Points, in no order, along strands that fork and pass close to each other.
Two points are linked if the straight distance between their rows is under 106. Some points are linked to none.
(1360): [ 23  34   0  26 -17  -2  15  -9  41   3  -9 -14  12 -39   0  -1   5  32
  38   1  14  49 -30 -20  -7   7  10 -14]
(893): [ -5 -48 -37  14 -14   4 -17 -46 -11 -10  18  13  56  22  -8 -18  29   9
 -28  39  -6 -26  -1   9 -14  15  -4  39]
(628): [  4  17 -51  21   9   5  -8  18  10  -3 -27  -4  -8 -18 -12   2  12  15
 -25   0  14 -12   2  -9  -4  -7 -12 -23]
(1152): [ 20  41 -30  17  -1 -17 -43   7  -9 -42   2  -9  15   6  11 -25  17  -6
  27 -15 -22  21 -35  -8 -12  43 -26 -14]
(1516): [ 24 -23 -18 -10  -5  -6 -14  21  10  29   5  -8 -52 -34   2  10 -23  34
  32 -16  46  17   3 -37 -22   6 -33 -10]
(1752): [ 49 -43  23 -38 -31   1   7   1   9  57  15  10   1 -25   4   7  17  35
   7 -35  19  -1  17   4 -28   1 -22 -35]
(151): [-10 -17 -33  -1 -36   3   6 -28 -50   3  38  18  70   1  10  17 -28  -4
 -36   4 -54  -2  14  12  22   5   0 -12]
(23): [-35 -28  13 -12 -28   5  -1 -33  45  -2  -2 -10  10   0 -10  22  19 -13
 -25  29  36 -36 -29 -18  47  11  12 -38]
(1518): [ 26 -27   1  13 -31 -24 -12  15 -62 -20  52   4  35   5   6  -2 -19  12
  12  14 -25 -18  28  -6  23  40  -8  -5]
(1256): [-13  26 -21  11  25 -18  13 -11 -44 -48 -45  37 -10   6  27 -20 -36  -3
   4   1   8   0  29  14 -13   3  11  41]
(1557): [ 21  10   1  30 -27  -4  -3 -13 -36 -13 -14 -20  -9  14  26   1  -7  11
   3  21 -72   4 -39 -13  -3  16  27  28]
(925): [-41  14  12  -1  35   0  -8   5 -14  12 -16  -1 -42  14  10   8 -13   7
 -16  -7  10  -7  12  11   6 -35  -8  17]
(686): [-41  -4  19  23   4   7  19 -32  26  11 -19   3 -55  13 -25   5  22  49
   0   6  63  -5   3  -5 -14   1  -1  -7]
(1139): [ 33  48 -24  15  12 -23   9  47   4  -6  -8  16   4  -6   5  -4  18  16
   8  -3   7  47  22  43 -16 -35   6 -15]
(817): [  9  16   1  16 -20   2  -6  18   4  34   1 -31   2 -24 -12  17   4  10
   5   6  -1  38 -44 -11 -19 -20   9  -4]
(161): [-41  -3 -16  -8   9  16 -12 -40  -9  16 -35  -4  -7   5  -1  -4 -21  17
 -48  29 -13 -10 -46 -21  -6  -3  -1  28]
(35): [ 34   1  11   8  13  12  18  -9 -48 -41  15 -31  14 -11  12   5 -34 -27
  39  -1 -18  18 -31  -8  18   5  -2   8]
(1703): [ 25  40  24  19   6 -28   2  24  30 -17  30  12  -8  -3  31 -21  21   7
  59  -3  19  29  23  11 -16   4  26  24]
(1482): [  2  -9  -2 -35  -8  33   1   7 -34   1  -6 -34   9  -1 -23   8 -21 -24
 -30  42 -59  -1 -53   3   2 -18   9 -10]
(395): [-11 -36  -1 -14 -16  36   0  13 -47 -19  55 -27  41 -13 -49  -6  10 -19
  20  20 -15  10  16   1  10  -8  -1  -2]
(1418): [ 12  -5  11  22 -45   2  13 -15  57 -37  36  -6  19  -5  -5  -6  36 -27
  22 -13   2  -7  10 -32  48  46  20 -26]
(1124): [-20   7   3  21  -5 -19 -10  15  24  11 -29  22 -31  16 -11  15 -30  -1
  12 -32  34  46  61  -8 -18 -26   1  13]
(847): [ 43  15  47   8 -38  14  18   1  12  32  12 -31  13   7 -33  -3  -7  -1
 -25 -23  27 -25 -34 -10  26   5 -28 -30]
(1000): [ 20 -47  -5  -6  31   6  12  -4 -51 -30   2  -8   5  17  25  20 -12 -31
 -34   5 -26 -20 -15   4  17  -3   4 -30]
(1471): [-37  11 -43  25  16 -32 -20 -19  56  12 -33  43 -35  27  11  10  -2  17
 -39  15  28  -6   5 -12   4   3  16  18]
(1436): [ 55  19   7  34   0 -34  -5  18 -45 -49  -3   2 -26  28  36   8  -6  -7
   9   1 -25  -1 -17  20 -20   9 -12 -18]
(593): [ 21  43   3 -14   9  -1  21  -7   1 -38 -47  -7  -3  -6  15 -40 -50 -18
  -6  29 -35 -39  16 -18 -25   6  16  38]
(953): [-26  15 -46  12  36   0   0 -28 -36 -32 -51  19  -2  -2  13   2 -47   9
  -7  18 -23  12   3  -1   0  -6   9  18]
(1623): [-43 -26 -30 -13  35  -2 -20 -11 -16  -7  -2   7  13  -8  18  10  14   4
   2  34 -17  24   8  24 -17 -21  47  27]
(535): [ 23  13 -19  28 -15  -1 -40  13  24 -28  31  -7  12   3  16 -24  49  -8
  19  -9  12  17 -17 -14   3  42 -23 -20]
(780): [  5   7  11  -7 -39  16  16  -9   9  36  11   1  43  -3 -25   0 -38  -4
 -39 -36  24 -14  -2 -22  35  17 -30 -24]
(1522): [ 13 -16 -24   5  -1 -12  10 -31  32 -28   0  23  37   2   3 -16  40  24
 -10  24  28 -40   2  24  44  52  -5 -29]
(1341): [ 13  13 -21  31  -2  21  -9   7  -1  15  -7 -31  29  -3  -4 -10  24   4
 -29 -20  -8 -17   8   8   8  -9 -39 -33]
(1283): [ 13 -50 -30 -30  -6 -11 -26   8  26  38  30  26 -24 -24  16  11   4  36
  -1 -10  37  -4   1 -33  11  26 -23 -13]
(272): [  7 -21  23  -7   3  23  17 -13 -25 -21  -7 -29  10   1   6  23 -37 -45
  -1  34 -68 -11 -39 -20  -3 -13  45   5]
(1724): [-38 -32  -6  13  45  13  -7 -28 -47 -24   8 -19  23 -21  19  18 -11  23
  24  25 -26  21   9  18   3  -8  24   8]
(1054): [-32 -28 -26  11 -48   0 -27 -33 -19  11  59  20  59  11  22  33 -16   5
 -27   1 -17  -6  27  -7   2  -5  -7  -3]
(1366): [-11  -3   5 -20  22 -14  16  17 -29   2 -55   8 -39  24   9  37 -38 -34
 -39   3 -22   0  -7  21 -27 -40  18 -18]
(1195): [  3 -34   0 -28  22 -17 -34  20  -8  43   3 -12  -5 -31  33  50 -13   3
  15  -7 -17  27 -12  -5  -7 -31  31 -13]
(112): [-41 -16 -29  -9  28 -12  16  37   4  23   5  14 -76 -11 -16  19 -40   5
  28 -32  13  28  33   4 -11  -8 -39  10]
(1225): [ 16 -33 -14   4 -72   3  12   0 -12  -5  41  15  40  15  -9 -15  25 -30
 -19 -19 -23 -16  14  -1 -18  19  17  21]
(1760): [-19  -5  15 -47 -14  44  -3 -23  42   0  -2 -17  48  -4 -28 -38  -5 -55
 -24  -6 -10 -19 -15 -32  11  14  -6  -4]
(1255): [  6  10 -10  23 -28  27 -17   3   5 -25  11 -28  11  -3 -24 -30 -14 -14
  22  17 -31 -19 -35 -61  11  34  18  32]
(759): [ 17   6  20  25 -10  -4 -17  24  10  51  12 -39 -14 -17 -20  30   8  30
   5  10  22   4 -10 -14  -8 -22  -2 -31]
(843): [ 55   7  19  18 -24  -7  21   3  12  -3   6  -6  23  -1  15 -24  25   5
   9 -46  38 -45  11   3   7  41 -26  -7]
(104): [-34  40 -12  20   6  23  -9 -31  -9 -35 -29   7 -21  15  15 -24   9   7
 -16 -16  27  29  -1   0 -29 -11 -23   7]
(495): [-29   2 -19 -33  19  16  15 -23  14  28 -42   2   9  -2 -19 -20   6  10
 -44  19   6 -10 -28  11   8  13  14  11]
(926): [ 48  10  25  23   4 -15  -6  25 -30   1   9 -28  -4  17  17   8 -25   6
   0  -8 -15 -51  -2  -4  37   8 -25  15]
(957): [-19  29  10   6 -26 -15  -2  19  18  -4 -13  44 -14   7 -22  -5   3  46
 -18  31  48  59  33  12  -7 -19  26  -4]
(154): [-10  42   3   3  11  12  29 -27  38  -8 -41   6   6   8   4 -31  13  18
 -38   7   2 -26  -7  16  15  25  -2 -14]
(1745): [-10 -25   2 -25 -40   8 -21  20 -17  10  89   1  34 -11 -21   3  -3 -29
  20  13 -12  20  14 -18  20 -11   0  -1]
(659): [ 20 -16 -30 -13  18 -26  -6  19 -19  -5 -19  12 -22 -28  36  50 -36   2
  14   2 -19  50  -3   3 -21 -44  34 -21]
(1355): [ 26  52  18   4   9  -3  -1  22  13 -17  19 -14 -24  34  13 -20  11 -37
  -2  -9 -11  16 -49  21 -11 -31 -25  12]
(1146): [-17 -17 -52  15  14 -13 -31 -26  34 -11 -21  24 -24  17  14   0  26  17
 -34  28  39 -10 -31 -13 -21  14   4  15]
(254): [  8 -32 -19  -3  -6 -15 -14 -29  39   0  13  33   7 -17  26  -3  29  55
  -2   5  32  -8   4 -13  14  58 -15 -28]
(1504): [ -8  57  12   3  14   1  33  -3  44 -48 -40  31 -28  21  10 -17   9   6
 -16  -9  53 -22   0   4  18  14 -19 -16]
(907): [-18 -18  29  11 -65   3  13 -22  47 -10  27 -15  33  -6 -19  10  30 -31
  -5  21  18 -29   0 -10  62  28  22 -49]
(723): [-21 -36 -22  -2  25 -17 -33  -5  21  32  20  14 -41  10  19  19  11  33
  -8 -21  30 -10   9 -17  23  12 -30  16]
(1474): [ 31  -4  20   8  19 -31  25  28 -17 -14  11 -15  -8  -6   7  42 -44 -35
  39  25 -34  22 -34  10 -12 -40  55  14]
(1729): [ 56  26  18  15 -21   8  25  27  28  13  32 -35  24   0 -44 -19   1 -19
  -8  -6 -17 -27 -31  -3  30 -15 -20 -15]
(1657): [ 25  40   2  34   9  -8  -9  24  18 -25  51 -14 -16  10   1 -22  42  -9
  50   8 -24  17  13  10  -1  -4   7  21]
(938): [  7   9  -4  41 -29  18  -3 -14  -6   9  14 -29  56   4  -7  -9  13 -10
  -8 -13 -53 -17  18  -9  14   0  -2 -14]
(279): [  8 -41 -27 -20   8   4 -23  19 -22   9  -5  -9 -24   4  -9   2 -13 -29
 -32  -1  38 -40 -19 -26  -2   1 -24  11]
(1260): [-14  29   4   5  31   5  16   1  24 -13  -7  22 -56  27  10 -11  12  13
   5 -37  58  -8   9   1  15  12 -51   6]
(1492): [  5  19   5   5  -9  19  -7  21  25 -22  38 -20 -11  13 -14 -27  53 -28
   6   3   5  21 -28   1   4  -6  -5   4]
(1379): [-40 -32 -15 -25   2  36  -7 -25 -18  13 -27  -6   1 -24 -16   5  10  11
   3 -10  27  45 -19  -7 -39 -16  -4   2]
(553): [  7 -12 -30  -6 -25   9  25  -5  35 -18  28  22  43 -26 -30 -22  31   9
 -19  38  10 -19  -1  -1  48  47  12 -32]
(669): [ 24   7 -10  45 -60  11   1  -4  43  -1  36 -13  43  12 -33  -5  23 -33
  14 -19 -38  -6  12 -40  12  17   8 -17]
(377): [ 12  23  26 -29  31  25  27   4  -8 -23  33 -29  -1   1 -34 -25  -6 -52
  24  10 -67  -6  -5  14  14 -18  -9  27]
(532): [ 34  37   3  25 -12 -26 -14  11 -28 -42   0  17 -31  42  28  -4   3 -12
   1  -7  -1  27 -18  13 -37 -13 -29  16]
(1413): [ -8 -13 -21  -7 -15  14 -14  -4  43  -4  12   6  28   6 -28 -40   6 -27
 -40  34 -51 -52   6 -29  14  13  20  22]
(976): [  7  35  -8  -6  17 -18   6  36  39  20 -15  16 -12   0   6  13  16   4
   6 -31  20  60  15  34 -20 -45 -12 -29]
(795): [-26  30  33  -6 -10 -14  12   3  28  29 -53  38 -35  55 -11   5 -18  -4
 -48 -17   9  17  15  12 -18 -36  13  13]
(75): [-23 -42  50  -3  30  -1   3  -9 -40  26 -24 -30   4 -15  -9  42 -24 -41
  31 -27   1   4  -3  -7 -12 -26   4  -8]
(542): [-11 -51 -16 -32  33   8  19   3 -45  -7 -35   0 -12  -2  -1  37 -24 -38
 -32  -4 -16 -16 -18  18  -9 -17   5 -24]
(722): [-52   6 -15   0  20  24   9 -29 -17   4 -49  17 -10  -7 -25  -2   8  15
   5  -9  33  49  12  18 -46 -23   1   6]
(839): [ 15   3 -27  11  12  11 -13 -12  -7  14   2  -3  13 -28  22   0  21  72
  13   4 -17  14  36  18 -12   3 -13 -16]
(1060): [ 10   2 -30  -4   0 -11 -23  -4   3   8 -24  14 -24 -21  42  24 -29  44
  37  -7 -17  59  14 -23 -41 -25  -6 -21]
(591): [-21  48  15  10  -9  11  21 -15  48  -6 -31  16   0 -22   5   8   0  12
  19   5  30  67 -19  -5  -1  -4  38 -12]
(1085): [ 26  45  38   2  26 -22  18  14 -10  10   9 -10 -15  27   8   9   4 -12
   1 -20 -23   1 -37  48  -6 -56 -31   4]
(1331): [ 57  11   1  19  -7 -22  -9  18 -55 -22  26   0  33   1   4  -8 -21  13
  21  -5 -34 -17   3   3  42  46 -31  -3]
(1251): [-26  -5  21 -25  14 -16   5   4  50  12  -7  36 -35 -16  15   7  20  34
  27  22  66   7  29   8  -7  -2  37 -17]
(1415): [ 40  26  -1  38 -10 -30  27  14 -29 -21  -1 -16   3 -17   1  19 -33  -2
  43  25 -35  28 -14   4 -20 -27  54  14]
(158): [ -9  37  30 -14  12   7  52   3  29  30 -53   5 -50   6 -41  17  -4   8
 -13  -7  41 -23 -27  11  12  -3 -17 -37]
(384): [ 30  -5  -6 -33  14  -5  14  30  -2  29 -10   9  10  -6  10  -7  19  -4
 -30 -30   2 -24  -7  36  13   1 -10  10]
(1270): [-48 -10 -53   3  13  -6   5  13   7   5 -25  41 -63  25 -26  11 -51 -11
 -21 -12   6  19  20   4  -4 -15 -33  22]
(1401): [ 28 -19   5  38 -48  -9 -15 -13  -5  -1  14 -26   9  -9  29  14  19  10
  35   1 -52  18 -23 -33 -21   8  40  27]
(1494): [ 28  -3  10  45 -16 -13 -11   3 -17 -30  53 -26   2  15   6 -11  24 -30
  48   2 -55 -19  21 -11  20  12   7  21]
(1393): [-22  33  36 -31   4  27  14   0  35  -7  -7 -23 -18  13 -20 -35   7 -31
 -26  27   3 -18 -30  -2 -26 -14   3  18]
(624): [  5  35 -15  43 -21 -10   4   8   8 -15   4   2  -1 -12  -5 -19  32  43
   8  38   1  -3  11   0 -27  20  49  12]
(897): [ 16 -64  11   5   5   2   2 -19 -51  -5  21 -17   1  14  34  38  -2  -5
 -16 -33 -13  -1   3  18  -2 -12 -11 -50]
(1723): [-34  -1 -50  28  44   8 -20  -4  13  -9 -23  -2 -18  -7 -13   6  15   1
  -1 -15  40 -18  42  11 -19 -17 -32 -11]
(110): [ 15  12  12  -3  -5 -11  -9  41 -14   1  -1  -3 -37  -2 -13  -2  13  -2
  -3   5  57   2  -4  13 -35 -16  14  12]
(988): [-23 -20  24  -2 -12  14  -9 -14  13  29  21  -2  38 -19  -8 -10  25  22
  -7  -5  13   0   9   4  31  18  15  -7]
(256): [-24 -61 -41  -9  17   4 -27 -23  -1   8  15   3  46   4  -6   5  20  -5
 -13  40 -10 -22  10  22  -9 -13  25  34]
(1028): [ -8   7  24  -8  20   5  -4   7  26   7  19   4 -10  34  12 -18  27  29
 -38   2  17 -57   5   3  38  10 -36   8]
(1322): [-13  19  45 -41  19  16   6  26   7  42  -7 -20  29   5 -36  -9  24 -49
  -9  -1 -44  -8 -28  27  -3 -14  -1 -13]
(1615): [-25 -55  -1 -17  20  -5 -48  -2 -22  22   8 -16 -40  -3  29  50  -1  -1
   4  -5  -9  18   0  -3 -17 -33  -9 -11]
(1116): [-31   8  18 -25   2  39  17 -11  36  19   8 -20  40 -12 -66 -21  27 -37
  -3   6 -37  -4 -19  -4  21  -1  13 -16]
(1387): [ 31  -9  16   7  33  -1  24   1 -59 -19 -11 -19 -11   6  24  27 -42  -8
 -19  -1 -16 -45  11   6  23   7 -19 -25]
(319): [ 11  34  29  17  17  -5  10   7  -4 -15  -2  -3 -12   1  29 -28   9   3
  37 -25  30  -7   7   1   7  13   7  40]
(129): [ 25   4   7  10   0   6 -14 -13 -29 -58  24 -16  -3  30   5 -22   0 -44
  24  16 -84 -16  -6 -19  24  14  -9  12]
(1314): [  2 -62 -18  16 -19 -11 -28 -29 -54 -37  42   7  46  -3  23  10 -13  26
  25  41 -10 -16  41 -25   1  27   4   6]
(55): [ -2  37  49 -12  26  -6   0  26   5  45  -7 -20   1  22 -19  17  14 -12
 -13  -3 -27  -4 -34  37 -11 -46  -9 -17]
(60): [ 14  22  46 -32   0  15  33   3  21  35 -22 -17 -25   1 -25  -8  -4  12
 -31  -6  33 -41 -37  -3  16   3 -12 -14]
(1220): [  0  10 -22  11 -19  16  -6 -12  33 -36  -6   3  28 -10 -20 -44   8 -13
  16  13 -12 -15 -24 -41  31  68  21  25]
(445): [ 20 -42   6  34 -42  -3 -14 -28 -30 -23  22 -23  33   0  49  18   1  -2
  39  -9 -46  18   0 -21 -19  20   2   0]
(1333): [ 14 -20  26 -17   5 -20  -9  14  46  28   6   7 -20 -28  38   0   9  43
  36   5  35 -11  32 -20 -16  -1  34 -16]
(1578): [-47   8  10 -22   3   0  15 -21  44  26 -48  18 -11  -4 -13  10  33   2
 -33  17  27  15 -31  13  -4   2  38 -20]
(911): [-24 -25 -18  -8  37 -12 -29 -13   7  25  29  16  -6  23  15   5  17  25
 -35  -1   2 -20   1  16  40   2 -28  20]
(1316): [ 27  20  -5  -3 -12  -4  -5   0  39 -31 -16  12  14   1  -5 -54   1 -14
  -1   6  -3 -56 -16 -32  12  82   4  13]
(1263): [ -5  35  35 -46   8  49  32   0  60 -15  10 -29  -1  -2 -61 -38  32 -38
  -4  29 -24 -20  -9  -3   9  -3  -2 -19]
(1630): [-16  -3   4 -20   9  12 -23   4  28  -5  10  -5 -11  19  -3 -31   8 -27
 -41  46 -15 -41 -21  -4  -7  -7  14  27]
(829): [-27  -2 -14  17 -13 -21   1  26  22  -3 -32  44 -69  40 -24  -3 -42  -8
 -11 -25  51  19  44 -16   0  -7 -21  23]
(868): [  0 -12  28 -48 -31  31   2  -8   5  16  -7 -21  46   2 -14 -18 -42 -68
 -31 -26 -20 -20 -22 -26  -4  -6 -21   5]
(448): [-23  39   6 -23  30   0  39  13  64  22 -49  26 -63  20 -22  13 -17   9
 -40   1  30 -30  -1   3  27   0 -18 -32]
(1751): [ -4  16 -16  17   0 -36 -14  -9 -21 -47 -23  32  -6  10  34 -11 -10   9
   8   9  12  32  26   7 -35   5  29  44]
(1348): [ 23   3  35   6 -26   9  33  -6  -4   1  35 -27  29 -14 -29 -29  20 -18
  37 -18   0  -4   5   0  18  15   8  29]
(944): [-25   1  36  12  -8 -21  21  16  -8  33 -50  32 -45  44 -24  17 -28   6
  -2 -38  18  30  49  26 -36 -39   3  25]
(109): [  6   8  48  -4  -4  24  39  14  28   4  20 -22  15  -1 -39 -35  39 -19
  27  -3  28 -31   5  17  14  14  26  12]
(1528): [-28 -35  33 -32  15  15 -11 -10 -25  16 -18 -27  26   1  -4   3 -30 -57
  -3 -23 -18 -29  -8 -16  -4 -14  -6   8]
(1485): [ 31 -39  28  16  -7  -8 -11 -17 -32  -4  26 -28   7  12  62  29  10  -7
  17 -24 -22  13   1   4  -1 -17  -9 -11]
(1538): [-17 -30   6 -32   5  31 -19  -8 -29   3  15 -20  18 -19  -3  -2  24 -24
  10 -27  11  39 -29  -1 -14  -8  -6  13]
(607): [ 42 -26   2 -33 -23   8  31   9 -39  23   0  -2  47  -9  -7  -3  -1 -24
 -28 -18 -32 -15  -6  35   0  -6   3   5]
(10): [ -2 -40 -37  -1   3  -1 -33  23 -28   5  -9  -7 -32 -26  -8  18 -23   7
   7   9  42  -1  -8 -39 -16  -2 -11  18]
(1179): [  4   7   9   5 -20  22  13  -9 -27  -7  -4 -24  -3  -7 -13   0 -28 -11
  26  32 -53   7 -40 -34   5   2  46  51]
(1479): [-16  39  14  40 -12  -5  22  20  25  -1 -12   5  -2   4 -32  -3  16  26
   7  29  29  20  30  16 -21 -22  56  -1]
(287): [-32  11  28 -30  36  -6   5  27  14  20  13  26 -23   2   3   0  48  32
  10  -3  59 -10  29  41  -9  -7  10   4]
(389): [-42 -19 -15  14  21 -12 -25 -25 -24 -33  -7  17  -8   9  34  -2   6   7
  15  29  15  27  32  28 -43 -30  30  41]
(1431): [ -4  37   1  -9  -7  20   5   5 -20  18  -9 -21   4  -6 -26   0 -11  -3
 -11  17 -31  45 -62  10 -11 -36  11   7]
(206): [-19  -3 -29  25   5  -6 -36 -26 -19 -19 -16   5 -20  -6  40  15 -20  36
  27  -2  -8  42  -5 -28 -22  13 -22   4]
(1021): [-39  14   2 -16  46 -13  10  29  56  23 -38  36 -44  28 -21  17   7  -1
 -30  -3  42 -41  16  21   6 -16   5  -9]
(1548): [ 32  45  -4  14  11 -17  -4  -9 -42 -61 -28   3  -6  34  34 -10 -32 -11
  -7  24 -72  -4 -24   4 -17  24  -3 -28]
(1383): [ 11 -33  -4  -1 -54 -11 -11  -2  -6   7  30  10  42   9  13 -11   8 -16
 -38 -29  29 -38  25  -1  -9  16 -12   5]
(1634): [  8  20  30  40   1   4   1  -3  35  18  21 -40  -7 -21  -3   9  17  41
  20   0  47  -6  17  -9  11  -1 -12 -37]
(556): [-25 -50 -15 -18 -10   2   1 -17 -12  65   3   5  26 -17 -29  29 -16  21
 -22 -38   5  -5  34  -4   7   8 -25 -12]
(1041): [ -5  15 -25  18  11 -20  10   3  19 -12 -16  42 -48   6  12  -4  13  52
  22 -11  50   4  40   1  -5  29 -28  -5]
(1246): [-18 -22 -10 -21 -55  -7 -29  -2 -15  26  73  18  47  -8  33  30 -25  -9
   0 -10  -9  19  33 -20  -5 -19  -3 -24]
(660): [ 21 -17 -17 -15  16  -6  33 -21 -67 -19 -20  15 -25  -6  26  15 -16  18
   0  -8  -8  26 -13  23 -10  15 -18   2]
(1058): [ 36 -10  28   7 -36  14  20 -13 -48  -8  31 -29  33  -8 -11 -24 -24 -24
  33 -27 -19  13 -22 -17  21  15 -11  44]
(1086): [ 42 -25  -8 -35   0  -3   8  21   7  33   1   4  10 -23   4   4  32  17
  -6 -54  27  -8   9  29  -3   0 -22 -22]
(421): [ -9   5  -2 -29  31  -3  -8  30   3  30 -26  -3  -8 -27 -12  24  19 -24
  27 -27  24  36   6  24 -54 -30   5 -21]
(1217): [ 13 -11 -26   1  -2  -8 -29  21  30   1  19  -1  15 -39  29  -9  14   9
  23   4 -10  18 -10 -20  20  25  40  14]
(1370): [ 21  11 -21  22  -1 -21 -45  -8 -36 -31   0  -6   1   4  28  -8   0  39
  43  -1 -21  31 -15  -7 -16  38 -31 -22]
(1690): [-30  41  31  20 -16 -13   6   5  53  13 -40  47 -25  40 -10  12 -13  22
 -29   1  31  35  31  12  30 -21  27 -15]
(510): [ -5  71  -2  20  29  -9 -21  12  24 -16 -24  14  -4  12  27 -23 -32 -11
  -5 -11 -20   4  12 -14  15   3  -8  11]
(699): [ -4  40  22  15  -4  -2  -6 -12 -24 -26   8  12 -20  25  20 -14  17  15
  21  -3  35  63  11  23 -32 -26 -19  12]
(969): [ -1 -18 -28   9 -12  35  -2   1 -54 -19   4 -21  40 -29 -35 -16  -2   8
   2  22 -11   3  -1  -4  -3   1   2   6]
(1662): [ 12 -19 -13 -25 -46   4  19  -5 -45  -5  41  22  47  10 -10 -12   8 -28
 -35  -9 -45  -7   6  24  11  10   0  14]
(590): [ 21  23  11  10   5  -5   4   8  27 -27  -6   5   0   7  23 -30  24  -8
  22 -32  23 -44   6  -9  24  49  -9  22]
(799): [ -9  -1  35 -22  23  14  31  19  28  -9  -9  -1   7 -15 -24 -10  51   3
  25   3  66 -28  14  32  -1   7  20 -16]
(133): [-31  -2   7 -32  44  -9  -9  43   8  60 -31  19 -36  -9 -29  35  11 -24
   9 -28  28   3   2  25 -23  -7  -8 -19]
(779): [  6 -47 -17  23  -4 -28 -24 -27 -37  -6   8   6  12  -9  29  15 -16  45
  11  32  -6 -22  13 -25  -6  26  13  31]
(1642): [-46  35  -9  19  14 -23  -5  -6  53  -3 -29  42 -38  16  20   4 -24  14
 -24  13  38  20   0 -14  37   5  13  -6]
(604): [ 39  41 -16  18  -2 -32  20  35  -2  17  -3  -2  16 -22  -6   9 -19  16
  30  17 -18  51  14  29 -17 -41  29  -3]
(882): [  3  11 -30   3  13 -10  18   6  -2   4 -17  32 -26 -24   2  -5  10  78
   8  -1  30  14  46  20 -29   3 -21 -14]
(341): [  9 -25 -30  10 -21  13  -8 -25 -16 -30  -9   6  38  19  -7 -26   4  -7
 -27  37 -45 -49  -5  -2 -11  24   1  27]
(1099): [ 19 -38   8 -28 -21   8 -16  -2  23  35  24   4  20 -40  19 -17   2  56
  28  30   5   0  14 -26 -18   1  32 -22]
(1167): [-40 -31 -21   2  49  15  -1 -37 -46  -7  -6 -18  11 -27   8  30 -29  27
  21 -14 -17  15  34  12  12 -16 -19 -14]
(1483): [-30 -42 -36   2  38   8  14 -34 -20  29 -23  -4  -2 -23 -18  22 -18  24
   0 -30 -12  -1  26   9  11   3 -25   7]
(1530): [-28  -7   9  -3  -6  -5  14 -34  36   8 -24   9 -32  -6  -7  23  26  33
 -25  25  48  -3 -31   9  29  17   9 -34]
(1309): [  1 -33 -10 -19 -26   3 -28  12 -29  11  27   4  19   9   5   2 -12 -43
 -44  -8  16 -42   5 -11   9   2 -27   7]
(1655): [ 25  14  14 -25 -17  25  10 -10   7 -34  35 -14  -1  11 -20 -42   5 -51
  -4   2 -79 -32  20 -24  16   9 -16  33]
(569): [-30 -18  -3 -24 -20   2   5  -2  16  56   9  17  44 -16 -27  27 -26 -16
 -39 -36  30 -14  11  -8  23   6 -17 -36]
(1051): [ 18  46  17   5  35  -5  11  12 -38 -25  -3 -11   5 -12  11 -11 -31 -14
  40  -9   4  10   2   9  20 -11 -17  32]
(1276): [ 14  21  41 -11  20 -24  23  21 -19 -12 -18  -8 -16  25  12  32 -43 -50
   2  21 -25   3 -19  23 -11 -49  36  10]
(304): [ -9  35  15 -41  45  14 -13   9   4 -10  14 -26 -11   3  14 -19 -17 -55
   4  16 -53   0 -20   6  16 -31  -2  22]
(390): [-18 -25   4 -29  40  -5  23  32 -22  45 -15  11 -55  -5 -26  32  -8  -6
  20 -50  15 -10   8  26  -6  -2 -36  10]
(290): [ 19 -34 -14 -16  -5   8 -23 -11 -16  18  29   1  15 -30  31  -8  -4  48
  17  14 -18  10  32 -11 -14 -11 -11 -24]

Follow the links from the first point to the second, and from the first to the third. Name the last point that the two ways share.
(1393), (1548), (1099) | (1355)
(1538), (1051), (659) | (1492)
(1634), (1379), (1195) | (1492)
(1195), (1538), (868) | (1355)
(759), (377), (699) | (1657)
(1485), (759), (1195) | (1179)
(1482), (1276), (206) | (1179)

A fork is a point with three links. Follow the links from the first point to the second and name the forks in between, in order.
(1530), (35) | (495)
(1623), (1152) | (1116) > (1355) > (1492)
(1615), (1333) | (1492) > (1657) > (319)
(1348), (1314) | (319) > (590) > (1179) > (1000)
(779), (1485) | (1000)
(607), (1522) | (1662) > (1283)
(1431), (1615) | (1179) > (590) > (319) > (1657) > (1492)
(448), (1355) | (847) > (1623) > (1116)
